A landscape with many peaks, sampled at points; each row gives a point and its height.
From any point a climber steps to the highest of the 4 points nearest to it. It stops when none of these is higher. Distance is the straight distance between rows; heights are no part of it.
Z_129: [-21  -6   4  10   4  -7  -5  13  12  21   7  16  24  26  -6   3  41 -22
 -19  10  15  13  15  -1 -12  51  17  -7 -23 -13 -46  27  21   0 -12  14
  14]  height 89.3
Z_358: [  0   3  14 -10   7 -41   3  -9  31  -9  25   3 -32   2   0  13 -18  -7
  -3 -14   5  15  11  14  31  -3  10   9 -10   5   4  18  -7  -4   9  15
   7]  height 43.8
Z_354: [ 12  13   6 -19  21 -16   7   1  13   0  23  28   8  22  -2  -5 -11  -1
 -15  11  -3  -8  -6  -8  19 -22 -20 -13 -11 -22   9   2   4  -9  -8  13
  -2]  height 46.2
Z_472: [ 37 -14   6  -7  -4  18 -11 -13 -44 -20  -6 -23  18  -3  17   3 -22  -3
   5  16 -15 -32 -21 -13   4 -44 -52  23  21  -7  21  -1  -9 -34  13 -29
 -31]  height 40.9
Z_100: [ -8   6  -2   9  -9  13 -10  -6 -18   0 -10  -5 -19 -27  -2   2   8  24
  31  12  30 -15   0   3  -1 -27  15   9  17  26  14 -22 -19   0   1  -5
 -20]  height 48.3
Z_575: [ -6  12  -1 -16  -4  -8  -6 -16  15   3  10  -4 -26 -16  -1  13 -19  13
   8   1   7  -3  11  19  23 -18  -1  16  -7  18  28   2  -7  -8   7   0
   8]  height 59.8
Z_284: [-11  25   2 -14  -6 -18  -6 -19  15   2  20  15 -22  -1  -6   6   1  36
  11  16  11 -17   9  10  24 -27   1   4  -5  11  31   3 -23 -11  -6  16
  -5]  height 73.9
Z_93: [-13 -19   2  -6   2 -26  -1   1  19  12   1  -3   8  20   9  15  -9 -11
   1  -8  -2  16   4   6  -7  19  14   0   1  -5 -27  12  -7  18  18  18
   7]  height 47.3
Z_390: [ 18   9 -17 -32   2  18   7  -5  -5  -3  -2  -8  12  -3   2  -9 -32  -6
 -14   4 -29  -7  -5   2   9 -16 -38  11  -2  -4  30   0  20 -18   8 -19
   3]  height 50.7
Z_399: [ -2  16 -23 -34   1  19  10 -28  -9   4   0  -4   2  -6 -20  -4  -9  28
   4  10  -6 -21   2   4   2 -27 -30   9  13   7  45 -18   8 -16  -4 -16
  -8]  height 21.5
Z_980: [ 10  -6 -13 -26   0   4   9  -2  11  -7 -14 -20  13   8  13  -9 -37 -24
 -17 -10 -27  21  -9   4   7  13 -23  10   2 -17  -1   2  13   6  19  -6
  17]  height 41.8
Z_891: [ -1  -5   0 -11  -9 -15  -3 -17  18 -11   4 -23 -33 -20   4  12 -36  -8
   1  -7   3  21  10  28  35  -2   0  31  -2  19  15  10  -1  -4  25  -1
  14]  height 49.2
Z_95: [ 23 -27  34  28  14 -23  12  13  -5  -6  -3  11 -17   7  13   8   5 -19
 -12 -17  -1  -4 -13 -16   5 -10   7 -14   4 -10 -14   3 -19  27   0   2
  -6]  height 92.4
Z_623: [-14  24  -4 -20  13  20   8   0  -3  -1  17  28  39  23 -22 -19   9  19
   1  12  -4  -5 -13 -12  -1   6 -19 -18 -16 -32  -3 -16  22 -11 -14  10
  -5]  height 24.5
Z_33: [  9 -14  12  31   2  -6  -3   8 -28 -19   5  -4  21  14   3 -17  30  11
  18  -3 -14 -10 -12 -38 -38  -8   7 -26  21 -10 -31 -17 -20  20 -20  23
 -21]  height 41.9
Z_901: [  8   1  -1 -19 -11   1 -22 -17 -26  -6  -5 -15  -9 -14   8   6 -26  11
  13  26   6 -21   3  12  39 -51 -22  29  22   8  32 -19 -17 -18  25  -3
 -21]  height 78.2
Z_290: [ 23  14   6 -15   8  31   3  13 -11 -21  -9  10  10  16  10 -34 -24 -39
 -31   6 -19   0  -3  -3  21 -12 -26  -7 -20 -33   8  13  40 -35  -5 -14
   4]  height 38.7
Z_364: [ 25   0  19   3  26  15   8  15  -8 -15 -13  18  10  18   8 -23  -6 -36
 -25  -9 -12  -2 -11 -14   7   4 -15 -18 -14 -47 -18   2  32  -2  -4   9
   2]  height 49.5
Z_337: [-13 -12   8   9  -5 -26  -7  10   8  14   9   6   2  20   4   9   3   9
   8  -2  -4   5  -3  -8 -10   2  20  -7   3   3 -21  -2 -22  18   9  28
  -3]  height 92.3
Z_68: [-18  20  -7 -22  -4  -1   2 -18  25   9   9   2 -10  -7 -16  10 -15  18
   1  -1   2  12  12  26  20   8  -2  11 -19  16  31   9   9  -4  -2   3
  19]  height 50.2
Z_857: [-26  17 -13 -18  -7   8   4 -18   7  16   8   6   1  -4 -21   8   4  29
   9  -3   4  -1   8  15  -6   6   3  -2  -4  19  23  -4  12   4  -8   3
   9]  height 43.0
Z_377: [ -4  -2 -16  11  -1  28   3  -3 -14   3 -20 -16   5 -19  -1   3  21   6
  15 -14   2   4  -1   4 -33  17   3  -2   2  12  -7 -11   9   5 -12 -19
   6]  height 37.5
Z_141: [ 17   5   2  -7  16  14   4  17   5  -5  -4   8  -3   3  16 -15  -7 -30
 -21  -8  -6  12  -5   4   8   6 -10 -12 -18 -21  -3  10  23 -10  -8 -15
  14]  height 24.4
Z_772: [ 16  -8  -5 -23   0 -19   5 -11  15 -10  10 -16 -11   0  11  -4 -46 -28
 -16 -10 -15  24   4  14  30  -8 -20  15  -1   6  17  19   7  -9  19  -7
  14]  height 48.9
Z_26: [ -6   7 -11 -34  -7  -1   3 -16  -6   3   7  -4  11   2 -13   6 -22  31
  10  15 -17 -18  -2  -2  17 -26 -23  20  17   3  26 -23 -11  -5  18   4
 -13]  height 30.0
Z_204: [ 16  -8  13  27   5  -8   2   8 -23 -23   7   5  -1   1  11 -20  30  18
   4   7  -4 -21 -13 -31 -15 -33  -4 -31  22  -4 -14 -16 -36   9 -25   2
 -24]  height 38.6
Z_281: [-20  -8   5  29 -12 -15  -9  13  -4  11  15   5  -2   4  -1   9  25  15
  11   3   6   0   7 -13 -19   3  29 -13   6  18 -23   2 -25  12  -9  19
  -7]  height 65.9
Z_216: [ 23  -2  34   6  30 -15  23   3   6  -8 -10  36  27  36  -8 -21 -15 -29
 -30  -2  -6 -18 -15 -25   8  -5  -8 -21   3 -57 -12  -5  23  18   2  23
 -17]  height 52.0
Z_150: [  4   9  -6 -27   3 -15  -2 -19   6   0  17   0  -8  -1  -1   4 -27  15
  -2  11  -8 -11   6  11  30 -30 -23  19   1   4  30  -2 -11 -15  12   7
  -4]  height 42.9
Z_962: [  6 -14  22  25  -2 -14  -1  13  -8  -2   0   2 -10   2  14   1   8   7
  10   2   0  -9  -4 -18   0 -24  13 -15  11   2 -16 -11 -39  16   0  10
 -17]  height 36.4
Z_30: [ -8  11  -3  11  -3   6  -4  -6  -3   5  -4   4 -27 -36  -7   6  12  26
  24   9  34 -18   3   7  -7 -18  17  10   7  34  21  -7 -16  -7  -9  -7
 -11]  height 51.4
Z_927: [  2  14   1  -2 -12   9 -16 -27  -6  -4 -19 -10 -36 -35  -7   5 -14  16
  20  25  41 -27   3  23  32 -40  -1  26  12  26  44  -2  -8 -19  13  -5
 -12]  height 5.6
Z_177: [-34  -5  -5   9 -28  -8 -17  -2   5  22  -1  -6  -7  -3  -8  22  12  20
  20   3  15   3  18  14 -11  22  33  15   1  28  -8   4  -9   8  11  16
   3]  height 50.5
Z_898: [-15 -15 -23 -20 -22  -5   3 -11  31   0 -15 -30  -5  -1   4  11 -19 -22
 -10  -6  -6  34  14  20  10  33   6  21   5  10  -5  14   2  16  23  -8
  33]  height 23.6
Z_552: [ -1   8 -25 -35  -3  19  12 -10   6  -1 -11 -10  25   7 -12 -12 -30  -2
 -10  -1 -32   9  -8   3   6   7 -26   9  -5 -14  21 -12  21  -1  12 -10
  17]  height 41.5
Z_60: [-26   8 -15  -6 -22   6   6 -24  31  10 -18 -22 -23 -22 -21  18  -9   7
  -4  -5   8  15  24  29  10  33  21  20  -8  30  26  14  10   7   8  -8
  28]  height 45.6
Z_981: [ 16  14  11  10  27  23  -4  17 -21 -18   0  25   3   4  -1 -31  32 -11
 -20  -2   3  -6  -8 -12  -7   4  -8 -29 -14 -34 -24  -9  28  -4 -26   7
  -1]  height 35.3
Z_443: [ 25 -16  17  17  18  -5   0  10 -11 -10 -10   2   9  15  16  -1   3 -14
  -6 -18 -13   1 -16 -19 -17   5  -8 -11   3 -27 -24  -4  -2  21   1   8
  -6]  height 55.4
Z_232: [  6   0  10  24  19 -10  -1  15  -5  -2  14  14 -17 -17   4   1  30   6
  -8  -2   8  -7  -1  -9 -11  -7  11 -17  -8   7 -10   0 -10   8 -24  -8
  -9]  height 29.3
Z_288: [-16  20 -24 -28   0  41  26 -23  -8   2 -15  -4  16   0 -30 -15  -3  14
  -3  -3 -18  -3   3   7  -4   3 -19 -12   5  -3  43 -19  38  -5 -10 -21
   8]  height 15.7
Z_972: [-32  -7 -16 -14 -20   9  -4 -19   8  14 -18 -21  -1  -4 -12  18 -13  14
   8  -9  -4  10  12  21   0  18   8  20   5  23  11  -3   3  16  23   0
  19]  height 34.6
Z_384: [-17 -15  -4  25 -24  16 -16   1 -12  12 -31 -24 -12 -22   2  23  14   2
  30   2  27   6  13  10 -12  23  29  29  15  34  -9  -9  -9  13  19  -6
  -4]  height 39.5
Z_665: [ 18  -4  -1 -11   0   8  -5  -4 -27  -8  -6 -12   4  -4  16   2 -19  10
  18   7 -10 -18 -15 -10   4 -39 -27  15  21  -4  12 -18 -17  -7  13 -12
 -18]  height 52.4
Z_235: [-33  -1  -3  16 -24 -19 -11   3   5  34  25   9  17  17 -18  16  32  17
   6   8  11   4   9   3 -19  36  28  -1 -15  17 -15  25   0   1 -12  23
   2]  height 78.7
Z_398: [ -6  10  -3   5   9   0  -2   5  -3   3  17  12  -2  -6   2  -2  20  22
  11   2   5  -6  -5  -6 -15  -8   2 -14  -1   6  -4  -7 -10   3 -20   4
  -6]  height 41.4
Z_406: [  7   9   6  20  22   8   2  25   5   2   2  19  -7 -15   1  -1  34 -16
 -22  -2  11   5   5  -3  -3  23  12 -14 -21  -8 -17  10  19  -5 -25 -15
  12]  height 16.8
Z_789: [-22   5 -13 -16  -6  18   7   4  11  11  -7   6  35  31  -9  -6   7 -15
  -8   5  -2  20   2   7  -6  42   1  -9 -19 -21 -24  10  32   3   2  11
  24]  height 47.2
Z_225: [ 27  -9  22  19  24  -1   3   9 -11 -12   1  19   4  10   9 -13  17  -9
 -13  -8  -9 -15 -17 -24 -12 -12 -10 -29   2 -28 -19  -8  -3  15 -17   7
 -12]  height 42.2
Z_420: [ -3   8 -24  -2 -10  32  11  -3   6   4 -22 -14  -1 -21   1  -5   3 -13
  -7  -7  -5  13   1  14 -12  23   2  -3  -9   9  12   3  21   2 -10 -29
  22]  height 20.3
Z_503: [ 42  -9  11   3  18  15  -7   2 -28 -21  -8  -5  11   2  17  -8  -9  -8
  -1 -14 -20 -13 -27 -17 -13 -16 -35  -7   5 -26  -1  -4   2  -9  -2 -14
 -16]  height 39.1
Z_574: [-15   4   1  24  -9  -9  -6   9 -14  -4  20   8   5   4  -6 -15  31  30
  19  11   3 -11  -2 -23 -25 -16  21 -22  16  15 -16 -13 -30   8 -26  13
 -17]  height 57.5
Z_275: [-24 -22   3  35 -33 -29 -22  10  -5  32  14  -4  -1  18  -7  16  34   4
   9  10   7  -3  18  -9 -23  30  43   9   8  22 -36  29 -21   5   4  27
  -7]  height 60.3
Z_236: [-10  17 -10  -5 -14  13  10 -29  19   2 -22 -15 -35 -38 -24   8 -21  11
   1   0  18  -4  10  26  16   0   9  19  -5  36  49  10  10  -6   7 -13
  12]  height 41.3
Z_500: [ -5  -2   1  11 -13  10 -11  -5   2   0 -16 -17 -31 -32   5  17 -16  -1
  14   0  25   6   6  23  16  -2  21  28   3  26  13  -3 -10   2  28 -13
   0]  height 15.8
Z_736: [ 20  -5 -12 -24  -2  18  -5 -20 -38  -9  -7 -17   9 -11   3  -3 -14  10
  11  19  -7 -35 -10 -10   0 -44 -46  21  27  -1  34 -10  -4 -32   1 -26
 -25]  height 40.4
Z_988: [ -9  -7  -4  36   1  -6 -11  16 -13   9  13   0  11  -9  -5   0  54   7
   4   6   5  -3   6 -16 -41  23  19 -11   4   9 -36   5  -2  11 -28   7
  -6]  height 43.7
Z_19: [ 37   3   1 -11  19  17  -7   2 -23 -19   1   8  11   2   9 -18   0  -4
  -6  -3 -17 -24 -20 -17  -6 -25 -40 -12   4 -26   7  -5  14 -25 -14 -16
 -20]  height 42.5
Z_781: [-26 -11  -8   4 -18  10  -7  -3 -16  14  -9 -16   5  -1  -6  11  11  20
  32  -2   4   0   6   3 -24   0  16   9  18  23  -6 -20  -5  16   9   7
  -4]  height 90.1
Z_576: [ 12  -2   3   7  15  15  -4  15  -5  -5 -15   5  16  13  11 -12  18 -25
 -15 -12  -5  10  -6  -8 -19  30  -2 -16 -12 -30 -35   1  25   8  -8   5
  14]  height 35.7
Z_726: [ 21 -26  21   0  17 -33  18   0  11  -6  -4  -3 -12  14  19  11 -28 -32
 -13 -21  -7  14  -7   1  14  -8  -5   1  10 -11 -10   9  -6  17  16   8
  -3]  height 12.7
Z_839: [-38  17  -2  14 -18  -9  -6  -5  13  19  20  13  -9  -4 -24  10  26  43
  21  10  17  -4  12   5 -12  11  28  -2  -8  30  13   5 -12  -1 -20  19
  -8]  height 63.8
Z_2: [-23   6 -23 -24 -19   2  13 -11  38   7  -3 -13   5   4 -12   0  -5 -17
 -17  -2  -2  31  16  23  17  43   8   8 -15   6   9  19  21   5   1  -9
  35]  height 23.4
Z_123: [-20 -15 -13   8 -26  16  -4 -12   5   6 -35 -32 -16 -24   0  23  -8  -6
  13  -5  17  13  19  21  -1  29  22  28   8  30   0   2  -4  13  29 -16
  17]  height 20.4
Z_9: [ 19  10 -18 -14  -3  39   2  -3 -18 -13 -19 -11  13 -10  -1 -18  -9  -4
  -4 -12 -18  -5 -15   0 -15  -5 -28  -3   2  -9  21 -12  27 -12  -9 -29
   3]  height 36.6
Z_98: [ 24   9  -4 -10  -8  30  -1   0  -6 -17  -7  -9   6  -8  16 -23 -24 -34
 -24   4 -12  -2 -10  10  11 -18 -32  -2 -14   0  35  25  30 -34 -12 -41
   5]  height 49.8
Z_42: [ 25   3  -3 -27   6   7   2   0   1  -8   5  -6   7   1  13 -12 -34 -24
 -21   1 -23   0  -5   6  18 -18 -37   9  -7  -5  23  12  18 -20   5 -20
   5]  height 64.1
Z_329: [  3 -13  -8   4  -2  21  -3  -2 -21  -2 -22 -22  13  -4  12   7   2   5
  17 -13  -9   7  -8   1 -27  10  -9   8   7  -1 -13 -15   1  10   6 -11
   4]  height 58.5
Z_162: [ -8  -7  -6 -11   2  -9   1   5  23   9   3  -1   1   7   6  12  -4 -11
  -5  -8  -1  19   4  12  -1  23   7   3  -9  -3 -16   9   4   9   9   2
  21]  height 39.3
Z_571: [  7 -11   9  30  13   1  -8  20 -10   0  -1   8  10  -3   3   0  47 -18
 -15  -5   0   4   3 -10 -28  34  12 -16 -11  -8 -46   9   9  12 -17   1
   1]  height 34.1
Z_605: [ 13  -3   8  -9  -2 -26   6   0  -5  -5   5   5  13  23   5  -1 -22  11
   8  15 -17 -21  -7 -23  16 -38  -9  -3  21 -16   1 -20 -40   1  20  21
 -26]  height 87.3
Z_280: [-13  -1  16  33 -16 -24 -11  16   6   4  15  10 -24  -4  -3  10  24  16
   8   8  13  -8  14  -8   1  -8  37 -10   5  21 -12   2 -39   7  -3  18
 -12]  height 75.8
Z_40: [ -9  19   1  -6   1 -20   2  -4   9  -2  28  23  -3  13  -8  -8  17  33
   4  20   6 -19  -2  -9  10 -32  -2 -20  -1   0  11  -4 -34  -9 -21  15
 -14]  height 81.5
Z_779: [-23 -16 -10 -14 -20 -21  -3 -11  40   6  -1 -15  -8   3  -3  20   0 -13
  -8  -6   9  27  23  21   5  48  23  21  -2  14 -15  28   2   6  16   1
  30]  height 25.3
Z_381: [ 13  15  -6 -32  15  11  14   9   9 -10   0  10  23  20   1 -21 -31 -24
 -24   7 -20  11  -8   0  23   3 -25   0 -17 -34   4   1  34 -17   6   1
  11]  height 29.4
Z_268: [-34   5  -5  24 -18  -5  -5   4  -8  20  26   5   8  -4 -22   0  41  31
  21   8  11  -4   7  -8 -33  10  26  -7   6  27  -7   2  -2   4 -29  13
  -8]  height 68.4
Z_228: [  1  11  14   6  16 -20   4  13  24   7  26  23 -14  -1  -3   6  19   0
 -13  -1   9   8   6   3  12   8  15 -15 -23   1  -1  17  -3  -1 -17   7
   5]  height 32.9
Z_210: [-20  17  -9   6   8  22  -2  10  -8   9  12  18  24   3 -15 -12  44   7
   0   5   8   5   6  -2 -25  27   6 -17 -15  -7 -24  -1  32  -3 -33   6
   8]  height 29.7
Z_171: [ 11   3 -11  -7  12  13  -2   5 -14  -4   3   7   7  -7   3 -10   7  11
   6  -7  -6  -3 -11  -6 -21 -10 -15  -9   3  -8  -1 -16   5  -4 -13 -10
  -4]  height 50.3
Z_479: [ -4   9  -7 -18  12   7   4   4   7   5   5   8  14   8   0  -4  -3   3
  -2  -2  -9   9  -6   1  -3   6 -11  -8 -11 -12  -1  -4  13   1  -3   1
   8]  height 42.3
Z_906: [ 15 -13   6   3  -4   4  -4  -5 -10 -11  -6 -24 -21 -17  21   9 -33 -19
   2 -10   8  10  -6  17  21 -16  -7  22   2  16  13  11 -11  -4  20 -23
   4]  height 36.0
Z_922: [  9   2 -11  -8  -5  21   0 -14  -3   2  -8 -16 -13 -26   8  -2 -28  -2
  -3  -2   3  -7  -4  19   9 -21 -17  13  -2  23  35   8   8 -13   5 -29
   6]  height 18.4
Z_270: [ -2   3 -17 -19   1  14   6 -10 -23  -6  -1  -5  23   0  -8  -6   2  25
  24  -6 -17 -11 -11 -14 -26 -14 -19   0  18 -11   3 -34   6  -3  -1  -4
 -13]  height 67.7
Z_519: [  8   0 -18 -20  -1  24   6   0  -5  -6 -21 -13  23   6   6  -8 -17  -9
  -2 -13 -28  12 -11  -1 -14  16 -23   1   5 -20  -4 -11  19   6   8 -11
  16]  height 37.6
Z_297: [-27  12  -6   3   0   9   1   4 -10  13  28  25  36  23 -24 -14  38  21
   9  11   6   5  -8  -9 -27  19   6 -25 -13 -12 -15  -5  18   1 -32  21
  -2]  height 27.9
Z_883: [-15 -24  28  36 -26 -52  -1   8  25   7  11   7 -15  30  -4  18   8  -9
  -2  -1   8   2  14  -9   6  14  46 -10   9  10 -27  19 -33  16  11  37
  -6]  height 67.0
Z_819: [ 21 -20  -1  13  -2  16   3   3 -10 -12 -24 -33  -8 -13  27  13 -17 -25
   1 -18  -6  21 -14  11   0  13  -8  11   0   3 -10  13  -8   9  15 -29
  16]  height 23.5
Z_579: [ 11   3  -3   8  14  12  -2  -1 -26 -24  15   9  13   1  -3 -25  32  21
  14  -2  -4 -15 -14 -26 -31 -13 -10 -19  16 -16 -11 -25   0   0 -35   2
 -17]  height 43.5
Z_878: [-12  21 -21  -3  -9  47  10  10  -2  -3 -24   4  16   4  -9 -23  20 -16
 -13   3  -5  13   7   4  -4  35   4 -10 -20 -23 -10  -7  40  -9 -19  -6
  25]  height 34.2
Z_23: [ 14  -1  15  -4  28  -9  10   8   9  -6  -6  17  28  32   3 -14 -18 -24
 -21  -5 -12   2 -13 -14  -1  13 -10 -13  -3 -45 -22  -2  19  11  10  20
  -2]  height 40.5
Z_22: [  8 -22  31  35  -1 -33   5  16   9  -2   5   9 -30   2   7  18  11  -9
  -4 -10   8   2   6  -6  13  -8  28  -6   4   7 -13   2 -32  18   6   8
  -6]  height 49.0
Z_695: [ 21 -10  -6  -5   4  15   3   2 -11  -8 -11 -17   5  -6  18  -3 -23 -13
  -1 -13 -18   7 -16   2  -6  -2 -23   6   1  -5   1   1   2   3  10 -18
   6]  height 35.8
Z_534: [ 19  10  -1  -3  24  12  -5   0 -22 -16  13  18  -1  -4   5 -25  28  10
  -6   3   6 -26 -16 -17  -8 -28 -24 -20   2 -17   6  -8   4 -18 -33 -13
 -17]  height 48.0
Z_494: [ 12  12  -6 -20  11 -11   7  -5  -4  -5  21  17  15  15   1 -11   2  17
  -1  15 -15 -26 -14 -22   3 -32 -26  -9  10 -26   8 -15 -15 -11  -9   5
 -20]  height 63.0
Z_432: [-30   9  -4 -11 -18   5  -8 -10  -3  11   0  -4  -5  -4 -11   8  -4  31
  29   5   6  -3  10  10  -1 -11  11   9  12  24  16 -20 -11   8  14  14
  -6]  height 47.7
Z_585: [ 12 -20  21   8  10 -19  -3   8  -1  -4   2  -6 -19   1  21  15 -18 -14
   3 -12   1   8  -2   3  14 -13   6   5   6   4  -7   0 -20  12  20   4
  -3]  height 32.0
Z_44: [ -1  12   0  10   6 -10  -4   6  11   6  12  11 -24 -17   3  11  10  13
   6  -1  16  -5   8   7   2  -8  12  -2 -10  12   9   3 -16  -5 -12  -3
  -4]  height 30.2
Z_403: [ -1   5   1  -8  16  -2   2   8  -2   2   1  16  39  26  -4 -10   0  -1
  -5  -2 -14   1 -15 -20 -18  16  -6 -18  -4 -40 -26 -10  13  11   1  24
  -4]  height 34.9
Z_625: [ 13  -3  13  20   5  -2  -5   6 -11  -4   1   1 -27 -20  17  11   5   6
   9  -1  19 -10  -4   1   9 -25  11   2   4  15   3  -6 -27   1  -1 -12
 -12]  height 25.9
Z_116: [ -5 -30   0  39 -13 -14 -20  14  -3  17  -9 -14  -3 -14   3  32  38  -4
  -1   3  17   6  25  -4 -26  42  34  22   4  23 -36  16 -17   2   5 -14
  -5]  height 25.4
Z_555: [  0  -7  25  16  -2 -40  14   6  13  -2   7  16  -2  29   1  -1 -13   5
  -2   6  -5 -12  -2 -17  12 -26  14 -22  12  -6  -8  -8 -41  14   7  31
 -15]  height 51.2
Z_745: [  9  10  -4 -12   0 -20   7  -6  31 -10  13 -10 -36 -24   1   3 -22 -21
 -11 -11   7  25  13  18  33   8   5  13 -18  17  23  30  12 -15   4 -15
  18]  height 46.1
Z_5: [-12   2  -3   6 -13  27 -10 -17 -17   4 -31 -20 -22 -29 -11   8  -7  11
  30   5  32 -12   4  19   9 -16  11  21  22  31  26 -25  -4   6  25  -8
  -9]  height 23.8
Z_332: [  4  18 -16 -34   1   8   6 -15  11   1  10   1   4  -1  -6  -8 -27   1
 -15   9 -16   1   2  13  23 -17 -29   8 -10   0  40   6  21 -19  -3 -12
  14]  height 49.1
Z_727: [-17   0 -13  28 -10  -1  -6   8  10  23  -4   0  -1 -26 -18  20  38   6
  -9   5  20   5  26   4 -29  48  28  13 -13  27 -10  17  10  -8 -17 -14
   9]  height 8.7
Z_28: [-22  -6   5  14 -19 -18  -2   9 -11   7  13   3  27  34  -5 -10   5  24
  20   8 -10  -7  -5 -26 -21  -8  20 -20  20   1 -26  -9 -33  11  -1  34
 -14]  height 49.4
Z_164: [ -5   2 -10 -18   1   8   1  -3 -11   4  -2  -6  14   4  -3   0  -9  19
  19  -3 -17  -2  -6  -4 -11  -8 -14   6  11  -1   4 -22  -4   6   9   2
  -4]  height 86.9
Z_486: [  1 -19  15  32   8 -24  -3  21   6  11   3   8  -6  -2   6  17  33 -15
 -16 -10   7   4  10  -8 -15  29  24  -7  -4   3 -34  17 -11  18  -9  -2
   1]  height 91.4
Z_689: [-36  10 -11   1 -17   5   0 -20  12  17  -6  -6 -19 -15 -26  22   1  29
  19  -1  14  -1  19  20  -5  13  23  14   1  33  23  -1   3   4   7   7
   6]  height 37.2
Z_955: [ 26   4  -6  -4   0  33  -1   9 -13 -18 -20  -5   8   3  15 -26 -11 -33
 -16 -12 -20   6 -17   1  -1   8 -23 -12 -11 -24   2   2  30 -16  -7 -19
  10]  height 28.2
Z_20: [  5 -13  -7   2   1  -2   5  10  17   4  -9 -13 -15 -14  13  13   0 -22
 -12 -14   4  22   7  12   1  28  10   5  -9   5 -14  17   0   3   5 -20
  19]  height 39.2
Z_536: [ 36 -11   0 -30  12  -9   6  -7  -6 -12   4 -16  25   9   6  -3 -55 -20
 -18   8 -40  -6 -13 -13  13 -19 -43  27  12 -15  12   1   3 -13  36  -3
 -13]  height 87.8
Z_902: [-13  -3  -3  -2   5 -14   2  13  26  12   4   6  -2   3  -3   9  14 -18
 -15   0  10  24  14   9   5  41  18  -1 -19   0 -19  23  12   0  -6   1
  21]  height 57.2
Z_664: [ -2  -2   1 -23 -11 -10 -12  -8  -7  -3   3 -11  -5   0   1   4 -37  12
  12  18  -9  -8   4   7  39 -35 -14  31  20   1  19 -26 -20  -1  37  12
 -14]  height 26.4
Z_61: [ 14  13 -17  -6   8  27   5  -8 -10  -3  -9  -1  -7 -26  -1 -12   0   1
   1  -4   8  -9  -9  10 -10  -9 -13  -3  -5  10  26   0  16 -16 -19 -32
   5]  height 26.2
Z_473: [  0   5  17   8 -22 -12 -21   7  -5 -10  -5  -4 -21   1  11  -2  -6   8
  19  20  12 -10   3  -2  33 -44  16   1  22   4   8 -24 -45  -2  25  18
 -22]  height 33.8
Z_461: [  4   9  -3 -18   6 -12   5  -1  28   1  12  -1 -13  -5   3   1 -18 -14
 -12  -8  -1  22   8  16  24   7  -3   5 -16   3  10  18  11  -5   3  -9
  20]  height 42.6
Z_375: [  2 -10   6  -7   3 -19  -2   0   3   0   5  -6  -6   8  14   9 -27   2
   7  -4 -10   5  -4   1  11 -19  -6  10   9  -1  -3  -8 -21  12  24  11
  -5]  height 9.7
Z_393: [  2  12  29   2  31   8  20  11  -1  -7  -6  37  23  38 -11 -24  -8 -23
 -26   8   5  -4   0 -14  23   5   0 -23 -19 -56 -25  -4  34  -5  -6  29
  -2]  height 82.7
Z_29: [-15   7  11  33 -20  -5 -20  11  -9  -2   0   0 -24 -17  -2   4  22  19
  26  14  28 -11   7  -7   3 -20  39  -2  13  27  -1 -16 -39  -1  -1   8
 -22]  height 63.3
Z_964: [ 14 -13   1   8   1 -12   6   5  18  -7   2 -13 -31 -27  13  17 -15 -25
 -12 -18  17  21   8  14  20  11  13  12 -11  15   4  23  -5 -10  10 -28
  12]  height 43.6
Z_667: [-13  12   2  -9  13   5   7   7  -3   2  10  29  46  32 -14 -13   7   6
   1   4  -2   3 -12 -15 -10  16  -3 -22 -14 -35 -23  -8  20  -1  -7  22
  -6]  height 29.8
Z_741: [  0 -12  22   8  17 -29  11  11  14   7   1  19  13  26   5   1   6 -21
 -17  -9   0   5  -4  -8  -8  14  12 -20  -3 -24 -27   5   2  21   1  25
   0]  height 21.7
Z_335: [ -4   0  20  -1  22 -22  13  10  25   5   9  25   6  25  -3  -1   8 -24
 -21  -4  12  20   4  -1  14  24  12 -18 -16 -21 -21  18  15   7  -4  17
  11]  height 42.4
Z_801: [ 13 -31  21  34   9 -19  -3  10  -2   3 -15   6  16  24  13   3  39 -27
 -16 -10  -1  -2   0 -17 -30  40  15 -12   2 -19 -51  15   6  27  -4  16
  -1]  height 37.4
Z_825: [ 20   7  -8  -2  -5   9   4 -11  11  -6  -5 -13 -22 -34   7  -5 -26 -16
 -12   1  11  -1  -3  20  17 -22 -13  14 -13  31  40  29  11 -23  -4 -38
   6]  height 11.9
Z_310: [-22   0  12  23 -13 -35  -8  11  18  14  25  15  -9  13  -8  15  20  14
   2   0  10   6  11  -2  -1  14  33 -11 -10  11 -14  17 -19   6  -3  27
  -4]  height 94.0
Z_200: [  0   0 -14  -6   0  31   8 -20 -24  -3 -19 -19  -6 -23 -10  -3  -2  22
  29  -2  12 -18  -5   3 -15 -27 -10  12  21  18  26 -23   2  -3  -3 -20
 -11]  height 29.9

Where does a climber stop that starts at each point below?
Z_200 | Z_310
Z_5 | Z_310
Z_745 | Z_40
Z_625 | Z_310
Z_906 | Z_40
Z_857 | Z_40
Z_500 | Z_40
